Points, in no order, along strands that fork, close into loops and pass close to each other.
Two points are linked if the straight distance between their rows is under 38.6. Some points are linked to none.
Vabut: [ 20  11  -5   6   5   1   1   8  -1   0   3   3  -4 -23   6 -14   3 -19
  -4   0  -1   9 -12  -2]
tume: [  3  15  11 -13   2 -13 -12  -4   9   0   4   0   0  -3  -6 -10 -14   0
  -3   2   8  19  16  -7]
dege: [  0   1   0  -2  -1   3  -4 -22 -16  -4   2   1  19  15  -7  10   8   0
  -5  -7  15  -4   8  -9]
murur: [  4   4  10  -1  -1   0  -9   0  10   5  -8  -8   8  -4   2  -5   5  13
 -11  -4 -12   0 -13   0]
dirak: [-12  -8   0   0   9   8  11  -6 -18 -20 -12  12  10  16   1  11 -14  17
  -4  -1   4  15   4  -2]
Zato: [ -2  12   2   0  15  -5 -15   7   6  12  10   7   5 -13 -16  -6 -14  -9
 -10  -8   8  25   1 -20]
kipum: [ -2 -10  -5   1  12  -6  -2  12  11   2 -18  -7  -5 -11  -7  -7 -15  13
 -10  -5  -5   8 -11  -4]
Tuzuv: [  3   4   1  11  -2   5 -36   0  12   9  12  -2   2 -11  13  -2   4 -11
 -26  -2 -17  10 -10   0]
nimad: [ -3  16  -7  10  -3 -11  22  10  -2 -14 -10  -1 -12   8   2  -2  -5   7
   3  -1  -7  -4   8   9]
vire: [-17  -4 -17  -9 -14   4  -2 -14  -7   3  23  -7   9  -2  -6   9  10   0
   7   2  13 -10  -3   8]
fen: [  9   3  -5   5   0  -5  -1   9  14   0 -12 -14  -6  -9   1 -10  -9   4
 -12  -5 -14  -3 -21  -7]
katab: [ 19   0   4  -3   3  -8 -27  14   9   5   3  -8 -16 -20   2 -17   8 -17
 -31  -4  -9   9  -3  -1]
Gosu: [ 10  11   3   7  -2  -4 -32  10   8   8  21  -3   3 -11   8  -4   1 -23
 -19   2 -13  10   1   9]
Gem: [  1   1  14   0  12   0   8 -12   8  -4  -7  -5  -9  -5   6  -2   4  -8
   1  -2  -4  -7   6  -5]
gobo: [ 11   6  11  -2   6   4 -22 -11   0  11  17   0   0 -12  11   0  13 -12
  -4   9 -15 -14  -3  14]
zufig: [ 13 -10  11  -9   3  -7  -8  17   0   6 -17  -2  -4  -4   4  -4   7   5
  -3  -1   0  20   1  -8]
romo: [ 17   8 -11   3  -4  -9  -7  15  24   3   6 -10 -25  -3   2 -19   4 -13
 -15 -11 -14  -6  -7   1]
Silel: [ 12   7   1   3  -6  -6 -19  -5   6   6  14  -8  -4  -8   8  -3   3 -12
  -5   9  -9  -1   5   1]
Gemef: [  2  -2   0   8  -1  -2   0  13   5  -1  -7  -2  14 -11  -6  -7 -12  -7
  -4  -2   4  19  12 -11]
lovu: [ -3   1  -6   4 -17   8  -6 -17 -21   3  21  -5  24  -3   5  10  15  -7
 -13   3   2  -8  10  -3]
zaz: [ -7  -8  11  -1  12  -4 -12  30  19   8  -4   0   2 -15 -17  -4  -2  -4
 -10  -1  13  19  -2  -8]
sobe: [  1  19   0   0   0  -2 -14 -23   3   2   9   1  -5  14   7   1  20 -10
  15  -5  -6 -13  -4   6]
zevef: [ -9  13  14  -3  17  -2   7  -1  15   3  -1   1   6   1 -10  -3 -14   1
  -3 -16   2  14  -5  -6]
Tid: [  5   6  22 -13  12  -7  -2  23  -3  -4 -14   4  -3  -9 -12 -14 -23   2
  -7   2   8  30  -6 -10]
mab: [  0   3  -6  -6   3   7  16 -10 -19 -11   7   4  -3   8   5  -4   7  17
  15  12 -12 -30   5   1]
lelut: [ 10  -3  -1   0   2  -7   9   7 -17   0 -23   0 -15  -7   3   0 -13  10
   1   4   2  -7 -12  -1]
sina: [  0  -4 -10  11   1  -6   9   8  -3   2  11  -4   0  10  12  10  10   4
   7  -7 -10  -4   4   3]
kemik: [ -3   8   3  -8  21  -3   5 -14   1   9   1   5   1   1  -5   1  -7   9
   4 -10   0   2  -8   1]
Rur: [ -3   2 -13  15  -2 -17 -15   7   5   9   7 -12   0  -5   3   8   1 -11
   5  -5   2  12   0   5]
Bez: [ -6   4   4   4  -4   4  22  11   3 -13 -15  11   5   6 -17  -1 -28   7
  -1   2   8  10  -4   7]
pupun: [ -5   1   4   7  -1  10 -36  10  13  14  14  10   7 -18   1  -6   8  -8
 -27  -2   0  25   1  -4]
gumaf: [-13 -14  -7  -7 -15   6 -12  -1  -1   1   9  -5  22   5  -4   6  11   1
   2   3  17  16   4  -4]
mal: [-14 -16  16 -11   3   1  13  -5   4 -11  -5  -9  -1   6  -3  11  -8   6
   4   9  13  -9   9   4]
Zuve: [  3  -3   1  -1  -5  -2   3  10  -5   5   5   3  24   3 -15  11  -1   6
  -6   4   7   5  22   3]
babug: [ -6 -10  -2 -13   0  18   7 -16 -15  -6  -3   6  21   9 -10  10   4  12
  -5  -2  19   0   0  -9]
Siv: [ -6  11  -5  -2 -18 -16  -7  -6  -9  -1   6 -11   8   4  -2   6   1   3
  -6   3   9  11   7   2]
Lev: [  1   1  -9  -1  15  -8   8  19   0  -5 -10  -5  -6 -11 -10 -22 -24  -9
   2 -11  -5  10  -2  10]
nivob: [-10  -9  -3   6   7  11  14  -6 -12 -13 -19   4   8   0   4  -4  -8   8
  -1  -4   0   7  18   0]
noni: [ -3   2  -8   0 -11   3  -2 -19 -22  -9  11 -12  20  11  -3  11  14   4
 -10   4   8 -17   9  -6]
gos: [ -4 -10   4   2   9  -1   5   8  -7 -20 -26   6 -12   6  -3  -4 -29   1
   9   2  -1  12  -6  13]
Kisop: [  5  12  -8   3  12   0   7  -8  -5   3  -8   5   3  -5  -7   0 -14   4
  13  -2  -3  -4 -19   6]
Tezit: [  4 -11  -2  -3  13  -1   8  15  17   8  13   2  -9 -10  -1   3  -5  -2
   1   9  -2   6   7   3]
Bol: [ -4   7 -15   5 -24  10 -17 -21  -5   3  27   2   5   4   5   5  19 -15
   9  12   5 -24  -7   5]
geki: [ 10  -2   4  -9  -2  -6 -10   1   6   5  -2 -12   0   8   3  -9 -13   0
  15   4 -17   2  -3   0]
nedup: [ -9  -3 -22   0  -5  10  22  -4  -9  -7   2   6  -2   0   2  -3  -3  15
  10   5   2   1 -10   4]
noba: [-11  -3  -4  -5  -6   5  11  -9  -3  -6  -7   8  13  19 -13  15   0  19
 -10  -9  22   7  -5  -7]
ronat: [-17   7  -2   8  -1  -9  24   2 -14 -19 -10   1 -19  14   2  -4 -10   8
  17   1 -10 -18  -3   9]
gemaz: [  6  -3   2  -5   0  -3 -20  13  23  12   0  -1  -3 -13  -8  -3   7  -5
  -8  -2   6  15  -7  -3]
lunid: [ 13  -9  -1  -1  -1   2  -1   3  -3  -2  -9  -7 -12  -8   6  -4   5   4
  10  19  -9 -16   2   1]
Dum: [ -8   8  -6  -7 -21   8   3 -18  -5   0  30  -5   8   2  -3   4  13  -9
   9  14   8 -20  -7   6]
lale: [ -1   4   0  17 -15  10 -33  -5  11  18  17   6  -6   2  14   4   8 -16
 -21  -2 -17 -20  -7  15]
Modup: [ -5  -8   7   7 -20   5  10   5   8  10  -7  -3  11   3  -1  -2  11   6
  -2 -10  -2 -10  -1  -1]
tovid: [-12  -3  -9  -5 -11  -4 -12 -10  -1  15  17  -8   2   3   0   9  12  -1
   4  -7   3   2 -10  10]
lat: [ -7 -12  -5 -13 -10   4  10   1  -3  -2   8  -4  18  19 -17   8   4  11
  -8   3  16  -1  23   4]
kada: [ 10   1 -11  -5   5  -4  -1   2 -13   9   3  -1   3 -10  -3  -1  -7   1
  19   8  -3  -8 -11  12]
laz: [-16  -5  -1  -4 -15  -1  22  -1  -4 -10  -7  -3   6  23  -5  11  -2  19
  -6  -2   9   3  -3  -5]
kos: [ -4  -7  -6  -4  -2  12  15  -6 -20  -2 -10  13   5  -2   1  -2  -7  10
  16  -1  13   6 -10   0]
rugi: [  0  -1   6  -4   0  -4  10  -7  -7  -1 -15  -1  -2  15  -5   7   5  12
  -5 -11   5 -19  11   0]
soku: [  5 -18 -10  -6  -2   1   0   1   3  -5 -22   3 -10 -13  -5  -5 -14   1
   1  12  13  -3   7   0]
mut: [ -3  21   2   7  -2   1 -21 -18  14   2  13   0  -7   3  12  -8  17 -14
  -4 -11 -15  -8 -11  13]
mamid: [-10   6  -5  13   5  -8   8  -3   1   3   7  -9 -10   4  13  11   8   6
   3 -10 -12  -7 -11  -5]
Gode: [-10   6  -2  -2 -14   3 -12 -11   8  19  25  -2  -3   3   4   7  15  -2
  -3  -1  -4 -19 -14  12]
ruda: [  3   5  -3  -4  -1   3 -11 -11   2   2  -8   0   8 -10  -5 -15   3  -4
   2  -4  10   9   3   8]
Paluk: [-14   2 -15  -9 -16   2  17  -8 -32 -12   3  -1   4  26 -10   5  10  10
  10   3   9 -37 -11  -6]
Mesi: [ 9 -1  5  4  0  6  4 -2  3  1 -8 10 17 10 -2  2  1  6  8 -4  0  8 -9 -8]
Vub: [-13  -4   6   4  -7  -5  18  13   4 -12 -15   2  -1   6  -5   6 -10   9
  -1   0  10  14  -4   0]
Zope: [ 21  -2   5  -6  -1   2 -15  -1  14   5  -1   0  -5  -9   6  -3   1  -8
  -9  10  -4   2  12 -11]
Luvo: [  6  -8  16   2  12  -3   6   6  18  -9 -18 -12  -8  -1   3  -7 -10  -9
  -1  -4  -7  -5   2  -4]
rosi: [ -5  -6   0   7   2   3 -20 -12   4  -3  -1 -11   5  -2  12  -1  22  -3
  -4   1  -5  -3   0   8]
sutap: [ -1  -2   6  -5  12  -2  -1   6  11   7   8  14   7   2 -16  10   2  -5
   9  -4  16  13   6   1]
buzi: [ -9   4   6  -7   4   7  14 -20  -3  -6   4   2   4  -6  -2   1   4   3
 -11  -1  10   0  22  -6]
lusa: [  5 -10   5  -8   8   0   4  13  -6   0  -6   6  10   2 -17   2 -20  15
  -4  10   7   8  25   9]
ferub: [  0  -1   9 -11  -1  -4   0   0  -3  11  15   8  12   8   6  17   9   9
  -1   2   4  18  -1 -11]
pupu: [ 11 -15  16  -3  13  -3  16  23   9  -4 -21  -1 -22  -6   3  -8 -12 -11
  -2  -3  -7   1   2  -5]
Sapu: [ -4  -1  -1   4  12 -12  -2   3   4  19   1  -3  -6 -14 -10   2 -11  -4
 -10 -11   2   2   8  -4]
tede: [  2   4  18  -6   3   1 -10   3   9   8   5   0  19  -9  -6  -5   7   9
 -15   3   0   5  -1   3]
zot: [  6  11 -10  14   7  10  10  -7 -13 -11   2   9  -2  -7  10  -9  10   7
   9  10 -14 -27  -4  -6]
Misi: [-20 -16   5  -5   3   5  22  -8  -5  -7  -6  -6  -9   8  -1   7  -1   1
  17   4   7 -16   2   8]
Sural: [  0   2  -3  12  10  -2  -3   0  -1 -13 -11  -8   9   1   6  -5  16   5
  -1   3  -6  -3   5  11]
gupo: [ 13  14  10   1  -9  -6 -13   0   8  -4   5   1   7  -3   2   6  13  -7
  -6   7   5  17  -8 -11]
Duvel: [  0  -9 -14   0  -3   9   0 -14 -10  -3  -1  -2  -3   9  10   7  24  12
   1   2   1 -18   2  -3]
rova: [  3   6 -12  10 -16  -1  -2  -2   3  -1   6  -1 -18   6  15 -11  15  -6
  17   2 -19 -21   0  -8]
sut: [ -7   3   4   2  -6  12 -29 -15  13  12  23   7  14  -1  -2   7   3 -10
 -17   2  -2  -1  11   9]
Tisev: [-18   3   9  -4   7   7   7  -5   6   5   2   8  16   4  -9  -6  -6   4
  -4 -15   6  19   7 -11]
zav: [ -6  -2  11  -6 -13   5  19 -10  -5   7   9  -7   6   3   1  13   7   8
  -1   7   5 -18  -8  -9]
togi: [ -4   8   1   1  -8  -8  -9 -19  -1   0   9  -8  10  -6   3   5  -6 -12
   5   0   9   7  15  -9]
guva: [ -9   8 -23   1 -13  -1   1  -7 -11  -4  11  -5  -2  10   1  -2  14  14
  17  13  -3 -26 -14  -1]
rad: [ -8 -17  -3  -6   3  10   5 -10   4   8  11   0   6  -2   3  -1   7  -1
  13   2  -2  -6  10   7]
veb: [ 18   4  -2   0  11   2  -6  18   3  -3  -4   4  -2 -18   2 -15  -9 -12
 -10  -8  -4  24 -11 -12]
rusu: [  0   2   8   5  -7  -4 -17  10  24  17  17  -3  -7  -3   6  -3  -5 -25
 -10 -13  -9  19   1 -16]
bora: [-12  15   2   9 -20  12 -33 -17   1   8  27   7  -7   9  18  -1  12 -10
  -9   7 -17 -26  -8  16]
mepi: [  3   1  -3  -2   0 -16  -3  13   3   7   2 -12  -7  -9   4  -6   3 -10
  10  -5  -3  12 -14   7]
nago: [ -7   8   6   1 -18  -1 -29 -15  -7  18  24  -3   9   4   4   7   6 -12
 -14  -2  -3  -6  10  15]
Gezor: [-12   0 -10  -6  -9   1  10 -10 -15  -8   4  -8  10  21  -4   4  10   9
  14   1   3 -21  -9   7]
tesid: [  3  -7   9  -2  -2   3  14   3 -14 -20 -16   4  10  10   0   4  14   7
   3   7  15   0   2   9]
Lafat: [-12   1   9 -11   7   3   1   0  -3   4  -2   9  14  -2 -12  -3 -20  20
 -11   0   9  22   7 -15]
nepaf: [ -7   2   5   1  17  -3 -26  29  12  14  12   5   2 -16 -20 -10  -4  -8
 -17 -10   6  23   3 -19]
tup: [ -1  -8  10  -5  -6   6   8  -2   9   8 -15  -2   6   6  -9   4  11  14
  -8  -9   7 -10   7  -5]
roto: [ -9 -15  -9  -7  -5  12  15  -8  -2   1   4   3 -10   8  -1  -1   6   2
  18   6   6 -24  10   7]
vab: [ -7   7  -6   9 -17   8 -32 -22   1   0  19   1   4   8  12   5  21 -12
 -10  10  -1 -23  -4  15]
lupot: [ -7  -5 -17  -5  -9   7   8  -1   2  -6   4  -4  13  -1   0   1  -2  18
   2   9   6   2  -4   4]
damu: [  8  -9 -12  10  -5   4 -11  -1  11  -2   0  -7 -14  -5  13 -10  12  -8
  12  10 -13 -19  -3  -7]
midug: [  9   6  -1  -5   6   2 -12 -13   9   6  -6  -2  -2 -12  -4 -15   6  -6
   4   0  -3 -12  -9  14]
vulu: [  0  -4   1  -6 -15   1   3  -8  -7   4  17  -3   7  11  13  18  12   8
  -2   6  -3  10  10 -10]
Tated: [  3  -4  -2   6   3   9  -3 -10   1  -2  -4   1  19   2   4  15   2  -1
  12   8  10  -4 -11  -7]
Mezam: [-14  -5  -9 -10  -9  -3  16  -7 -22 -11  -8  -5   5  32  -5  11  -1  18
   4  -6   7  -9  -1   9]
som: [  5  11   0   5   8  11   8 -18   7  -4  16   7  11   2   0  13  19  -2
  -2   2   9 -10   3  -3]
kes: [ -3 -13   1  11  -1   7   4   0  -3  -5 -12  -2  21  -4   3  -6  -6  -1
   0  -5  -2  13  20  -7]
putub: [  1   1  -7   6 -16   5 -25 -10  11   2   8  -7 -17 -10  14 -11   9 -15
   1  11 -13 -24 -12  -1]
rete: [  3  -1   1   9  -3   1  -1  12  10  14  10  -1   5  -8   9  -8  -5 -16
  -4 -15 -15  17  -4 -17]
nez: [  0  10  -1   3   2   5  -1 -17   0  -8  16   1  12   2   3  11   7  -8
  12   5  10   1 -12   2]
volil: [-11 -19  -3  -2  -9   6  17  -2 -35 -19 -11   2   2  32  -9  17  -3   8
   5   5  10 -20   1   7]
Dume: [  1  -9  13  -8  10  -1   2  27   7  -3 -22   6 -10 -12 -16 -15 -29  -6
  -8  -4   6  22  -9 -13]
nuzis: [  3   9  -9  14   7  14   9  -8   1  -4  10   4   7  -5   2   2  17   0
   5   6  -1 -26  -4   6]
kozef: [  1   8  -1   1  -6 -11 -10 -16 -13  -6  -1 -10  -6   8  10  -4  13  -8
  21   5  -3 -11  -2   1]
gotem: [  8 -12  -7   0  -7  10  -5 -12 -15   8  -5  -1  10  -6   6  -2  15  10
  -5  -1  -3  -6   4  -6]
Kug: [  2   7  -8   6  -1   8  -2 -11   7  13  18   6   0  -8   4   3  12   0
   4   0  -7 -18 -15   4]
Zoso: [  2   9  -1  12 -14  -7  -6   2  21   7   4  -6 -13   7   5  -4   9 -21
   7 -15  -6  -9  -6  -2]
les: [ -7  -4  13   6   6  -6  14   8 -15 -14 -23   6 -18  11   1   8 -30   1
   2  -1  -7   8   7   5]
Pame: [  6  14  -2   7 -18 -11   3   1   0  -5  -1 -11   2  -1   8   3   5  -1
  -3   8   3   6  -3  -5]
Givo: [  6   8  -6   8   7   2  21  -2  -9 -23 -11  12 -14  19  -4  13  -1  13
  13   9   6 -25  -8   4]
Nilo: [-13  -8  13   8   0   1  24  16 -14  -7 -18  19 -17   5  -3  16 -30   2
  -2  -5   4  15   1   2]
Gaz: [ 14  -6  -8  -1   3  -6  -8  -1   4  -3 -10  -3 -16  -9   4  -2  -2  -2
   1  13   7  -1   5  -6]
zet: [-20 -11   2  -2   1  15  22  -1 -24 -16 -14  17   2  14 -11  13 -21  15
 -11  -4   6   5   1   8]
led: [  0 -12   1 -15   4   5  13   9 -16  -7 -10  12  -3  -2   2   2 -13  11
  11  11   8  18  -7   5]
sevuk: [ -1   7   1  11  17  -9   0  -6   6   1  -2  -8 -13  -7  10   4   6  -8
   5  -6  -8  -8 -14  -7]
fafaz: [-11   5  -5   5 -13   7  -6  -8   7   6  18  -7  26   4  -2   5  -1   4
 -11  -5 -11   0  -2   2]
zariv: [  0  -6 -14   3   5   5  17   6   1  -3 -16   6 -15   1  -7  -3 -11  16
   8   6  -4 -24  -1  11]
tora: [ 6  4 21 -3  1  4 -8 -5  0  9 18  1 16 -7  5  7 13  0 -9  5 -9 -6  3  5]
rifo: [ -1   8   5  18  -1 -11  15  -1 -19 -11 -10  -4   1  15   5  15   3   7
   9   2  -5 -20  -3  -9]
bife: [  4   9   2   2  20 -11  -6   7   9  17  11   3  -4 -20 -12  -1 -13 -18
  -8 -12   3   9  -5  -7]
Kudel: [ -7 -11   9   0  11  -3   7  20   5  -5 -16   9  -9   4  -7   4 -13   2
  -2  -3  12  21   8  -8]
kozeg: [ -4   5  -9  -6  -9  -6   8 -14   9  -2  -7   1  -7  13  -4  -1 -14  12
   6  -2   3  -4  -2  -3]
Kiz: [-13 -11   1  -4 -16   4 -16   1   0  17  14  -3  20 -12  -6   0  12  -4
  -8  -3  11  15   9  -2]
ped: [ -4   1 -17   0 -10  13  -1  -7   6  -4  16  -5  17  11  -4   6  11  15
  -5   5  -6 -12  -5  11]
zelo: [  4   6  -7  11   9  -5   8  -3 -15 -22 -20   7 -17   5   1  11  -4   5
  10  14  14  -9 -10   2]
zepe: [  4 -10  12  -4  18  -2  -1   9  11   6  -6 -13  -8 -11   4 -16 -16 -17
  -3 -13 -17   7  -5 -10]
Tukam: [ -7  -2  12   0 -12  -3 -11  11   5  10   0  -6  16 -17  -7 -10  -4 -12
  -4  -3   7  19  14  -7]
zin: [ 21  14   2   2  11  -9   4  14   3 -12  -6  -1  -9   3   6  -4   0   1
 -11   5  -6  12   5  -4]
boma: [ -3  -2  -8   8   5  10 -23  -8   7   2  15   3  11  -7   8   7  17  -2
 -17   4  -2   6   7   7]
Durud: [  1   3   5 -10   4  -6  -3   8  10   7  11   2   9  -6 -14   5  -2  -5
  15   6  13   6  -1  16]
suvef: [ -9  -3   2   7  12   6 -26   2   9   6  16   3  10 -16   0   3   7  -2
 -19   2   3  23  13  -6]
ven: [ -9   0 -10   8   7  -1  12  -3 -19 -14 -15   0  -7   2  -6  -3 -12  12
  16   4  -8 -23  -3  15]
nelar: [ -2  -6   9  -9   9   0   0  -1 -12 -14  -8   0   7  -2   3   1  18   5
   4   6  14  18   1   8]
dulo: [  4   3   7  -4   4  -8   2  -6 -11  -5 -10  -3 -10  10   2  -1   6  -6
  26   4   4 -11  -2   9]
besa: [ -8  -6  -9   7 -15  13 -13 -19 -10  15  12  -2  12  -3  12   2  13  -5
  -7  -4  -5 -12   4  -9]
mobid: [ 15  12 -10  -4  -5  -7   6  13  12  -2   5 -11 -23  -3   9 -22  -1 -13
   5  -1 -19 -10  -9   2]
luzi: [  4  -1  -1  -5   0   3  20  -2 -22   0   4   4   3   4  -5   9  -4  17
   9  12  -1 -19   1   7]
sop: [ -6 -10   6  -5   1  13   3  -8   3  13  13  11   7   1   6  -2  16  -1
   2 -12  -7   4  10  -2]
Sefe: [ -3 -10   4  -6  -5  12 -18  -6  11  17  11   6  -1  -1  15  -9  15 -10
   5 -11 -10   8   1   6]
kup: [ -1   1   4  12 -17  -4   4   8  13   8  -5 -10  -5   0   9  -9  13  -7
  -2 -15  -9  -5  -1  -2]
buf: [ -5   2   0   6   1   0  23   0 -22 -20  -7   3  -4  25   5  18   7  18
   6   8  -1 -25 -12  -3]
kob: [-10  -9  11  -9  10   5   6   6  -6  -3  -8  14  12   6 -22   8 -26  15
  -6   2  14  12  13  -4]
vaz: [ 15  13   3  -5   3  -7   6   2   0  -1 -16  11 -13   3  -1  -8  -6   3
 -10 -12  -2  14  11  -7]
dumis: [ -1 -16  -1   0   6  13  14  15   6  -6 -14   6  -3   0  -4  -1  -6  12
   4   2  -5  -6   0  10]
dusib: [ -3   8 -14  -3  -4  -8  -1 -16 -10 -11  11  -7  -4   8   8  -1  15   2
  13   5   6  -4   9  12]
ruret: [ -3 -13  10 -13  -2  -4  -6  -3  -1   9  -5  -7   6   9   3   4 -11   6
  19   4  -2   1  -9   1]
duso: [ 18 -10  -7  10   6  -8   8  21  -1  -7 -17  -2 -20  10   4   4 -11  -5
  13   4 -12 -11   0   0]
mig: [  5  14   7   2   8  -8 -12   0  13   8  -1  -8  -2 -19  -6 -16   0 -12
  -7 -11 -14 -10  -4  14]
sedo: [  6  -1  13   0  -1  -6 -12   4  -3   4   1   2   8  -1   6   9  11  -3
  -1  -2   4  23   3 -15]
Topo: [  7  -3   2  -6   6  -2   4  -2 -10   9   1  -3   8 -10 -10  10  -9   7
   6  13   7 -17   0   9]
mufed: [ -1 -17  -7   2   1   6   7 -14 -28  -8 -10  -1   2   7   7  10  11   9
   9   5   7 -19   3  -5]
Kube: [ -6 -14   4  -5   8   2   4   9   3   0  -2  15   0   6  -5  11   3   1
   7  -2  18  25  11  -4]
soril: [ -3  -9   2  -5   4 -13 -11  21   2   4  -7  -8  -8  -7  -1  -9   1   6
 -14  -2   0  28  14  -4]
Sizu: [ -9 -11  10   2  18  -4  10  25  -6  -5 -18  16 -22  -4  -6  10 -28   2
  -3  -4   4  21 -11  -1]
dizen: [ 10  10   2   2 -15   3  14   2  -4  -2   9   5 -13   6  11  -4  20   0
  17   7  -7 -16   2  -6]
dofo: [13  5 12 -4 -8  1 11  9  9  2  8  3 -8 -6 12 -3 18 -9  2  9 -4  0  4  2]
Dode: [13 10  9 -9 -4  8  8  5 17  2  9 14  1 -7 -2 -9 10 -5 -1 -1  2  8  7  3]
ful: [ 12  -6  -5   7  -2   0   8  13   1 -17 -11  -3 -14   7   7   4  -1   4
  19  22  -6 -18  -1   0]
sem: [ 15  14  -6   5  -9 -14  12  11  -5 -11  -7  -1  -9   4   1   2   1   0
   0   8   5   4   7   1]
Sepe: [ -2 -11  -6  12   3 -12   2   3  -6   8  -2  -6  -3  -3  12  12   5  -9
   6  -4   4   4   9  -5]
Fupi: [ -3   8  -9   3   1  -8  10   6  -9 -14 -19  -3 -10  -4  -2 -16 -26  -7
  12  -4  -1   6  -3   9]
Sono: [ 14  12   3  -6  14 -20  -7  11   7  -2   5  -8 -12   1   2   0  -9   3
  -9  -5 -15  20   1  -6]
zerat: [ 12   4  -3   3   1   1  15   6 -13   2 -11   3 -12 -18   8  -9  -5  -8
   3  -2  -3   2  -6  -9]
kem: [  5  -8  -5   2   5  -1   5  20  14  13  11  -1  -5  -2   7  -7  -5  -9
  -3  -8 -16  15   9  -3]
tek: [ 16   4  11   3   2   3   7   8   9  -6 -14  12  11  11  -2   6 -15   6
   1  -2  -4  12  -1 -14]
ligiz: [-15   7   3  -7  -2   5  -4 -17   5   9  14   1  21   9  -6   2  -1  10
  -9 -14   0  10   8  -5]
vaget: [ -4   0  13  -8  -2   1  16 -10  12  -8   3  -4  -8   4   3   1   2   4
  -1   8   6  -1  17  -4]
livi: [ -5  -8  -4   3   7  -2  -7  -4  -1  14   5  -4  -7 -18   9  -4   7  -7
  -6  -8   1   5  14  -6]
tun: [  2  13  -7  -3   3  -8  17   6  12  -4  -5  -3 -25   1   4 -16  -8  -6
  15  -8 -12 -11 -11   1]
Sal: [ 10  -6   2  -3  13  -9   3  17 -17   4 -22   3  -6 -13 -12  -3 -25   3
  -2   4   9   8  -6   2]
tivin: [ -9   0   3   0  -7   9  25   0 -17 -12 -16  15  -3  12 -10   5 -25   9
   3   1   7  -7   1  14]
Zazen: [ -4   2   1 -14  -1   4  -5 -16 -11   0   1   6  10  -7  -2  -7  16   7
  -1  -3  17  10   1   9]
vovad: [ 13  -8   5  -6  13   1 -10   3   9  11   0  -9  -9  -3   4 -10  -6  -7
   7  -4 -25  -9  -6   0]
Defa: [  3   7 -19   3 -10 -10   1   1 -10   2   3  -1  -4  -3  -4  -8   1   6
  21   6  -7 -22 -15   9]
Bala: [ 15  -3   0  11  13   1   1  10  12  -5 -25   8   1   4  -2   1 -16  -3
  -6  -8   1   9  -9 -19]
buguk: [  3  -5   4  -6  17  -4   4  12   4   0 -15  -3 -14 -19  -5  -6 -25  -1
  -8   5   3   8 -14  -8]
zuge: [  7   3   9   6   5   1  13  -3  -7 -15 -17   8  -2   6  -1   2  -1  -8
  15   4  13  -6  -2   6]
fop: [ 23   8 -10  -1  -2  -8 -17  17  16  10  13  -3 -14  -4  -2 -14  -4 -16
 -24 -12 -15  10   3  -2]
sopi: [  4  14   4   7   0  -7   4 -17 -10   1  -5   3   6   9  -2   7   9   5
  -5 -12   1 -11  12  -5]
Pilog: [ 16  -1   2  -3   5  -4 -23  19   5   2   4  -6  -7 -27  -6 -22  -3 -23
 -23 -11   0  20  -5 -17]
giri: [-13   6  -3  -2   7   3  20 -19 -13 -18   1  -4   3   2   1   6   5  10
  -5   5   9  -9   3  -2]
Pina: [ -3 -19  -7  -1   5   6  15  12   7   5   1   7  -1   5   0  11 -15   8
   8   6  -5   3   3   4]
bimug: [  7  -9  -1 -10   6   7 -11  -2   0   2 -21   4   6  -8 -12 -12  -9   5
   4   3   9  -1   6   7]
satem: [  6  19   5  -4  10 -13 -11  -4  10   5  12   2  -3   2  -5  -2  -2   0
 -11  -5  -5  14  13   3]
suz: [  1   4  -8  -6  -5  -2  11   0  17   1  -5   0 -18   0  -2  -8 -14  -1
   5  -3   1   7  -4  -4]
zud: [ -6   3   8  -1  -6  -4 -19   4  23  15  18  -4   2   0   2   6   5 -10
  -6  -4  -5  16  -5  -2]
Sapum: [ -2  11  -2   7   8   2 -13  -6  21  -3  15  -3  -9  -9  11 -11  12 -22
  -2  -8 -10   2 -12  14]

A fork is a point with three links, a tip a point with one. Leave the first point through the second and follow the links. Name the first fork or tip that comes.
fop, katab: buguk
lelut, zerat: kozeg
Kug, Gode: lale
tivin, zet: gumaf
livi, Sapu: sem
lale, bora: nuzis

A piece is all that can be reached along the links. How many separate loops has the piece of each point below (a circle has one, a figure eight two, a Y none), and how many tips (points with one link)?
sutap: loops 0, tips 11
zin: loops 0, tips 10
zuge: loops 0, tips 11
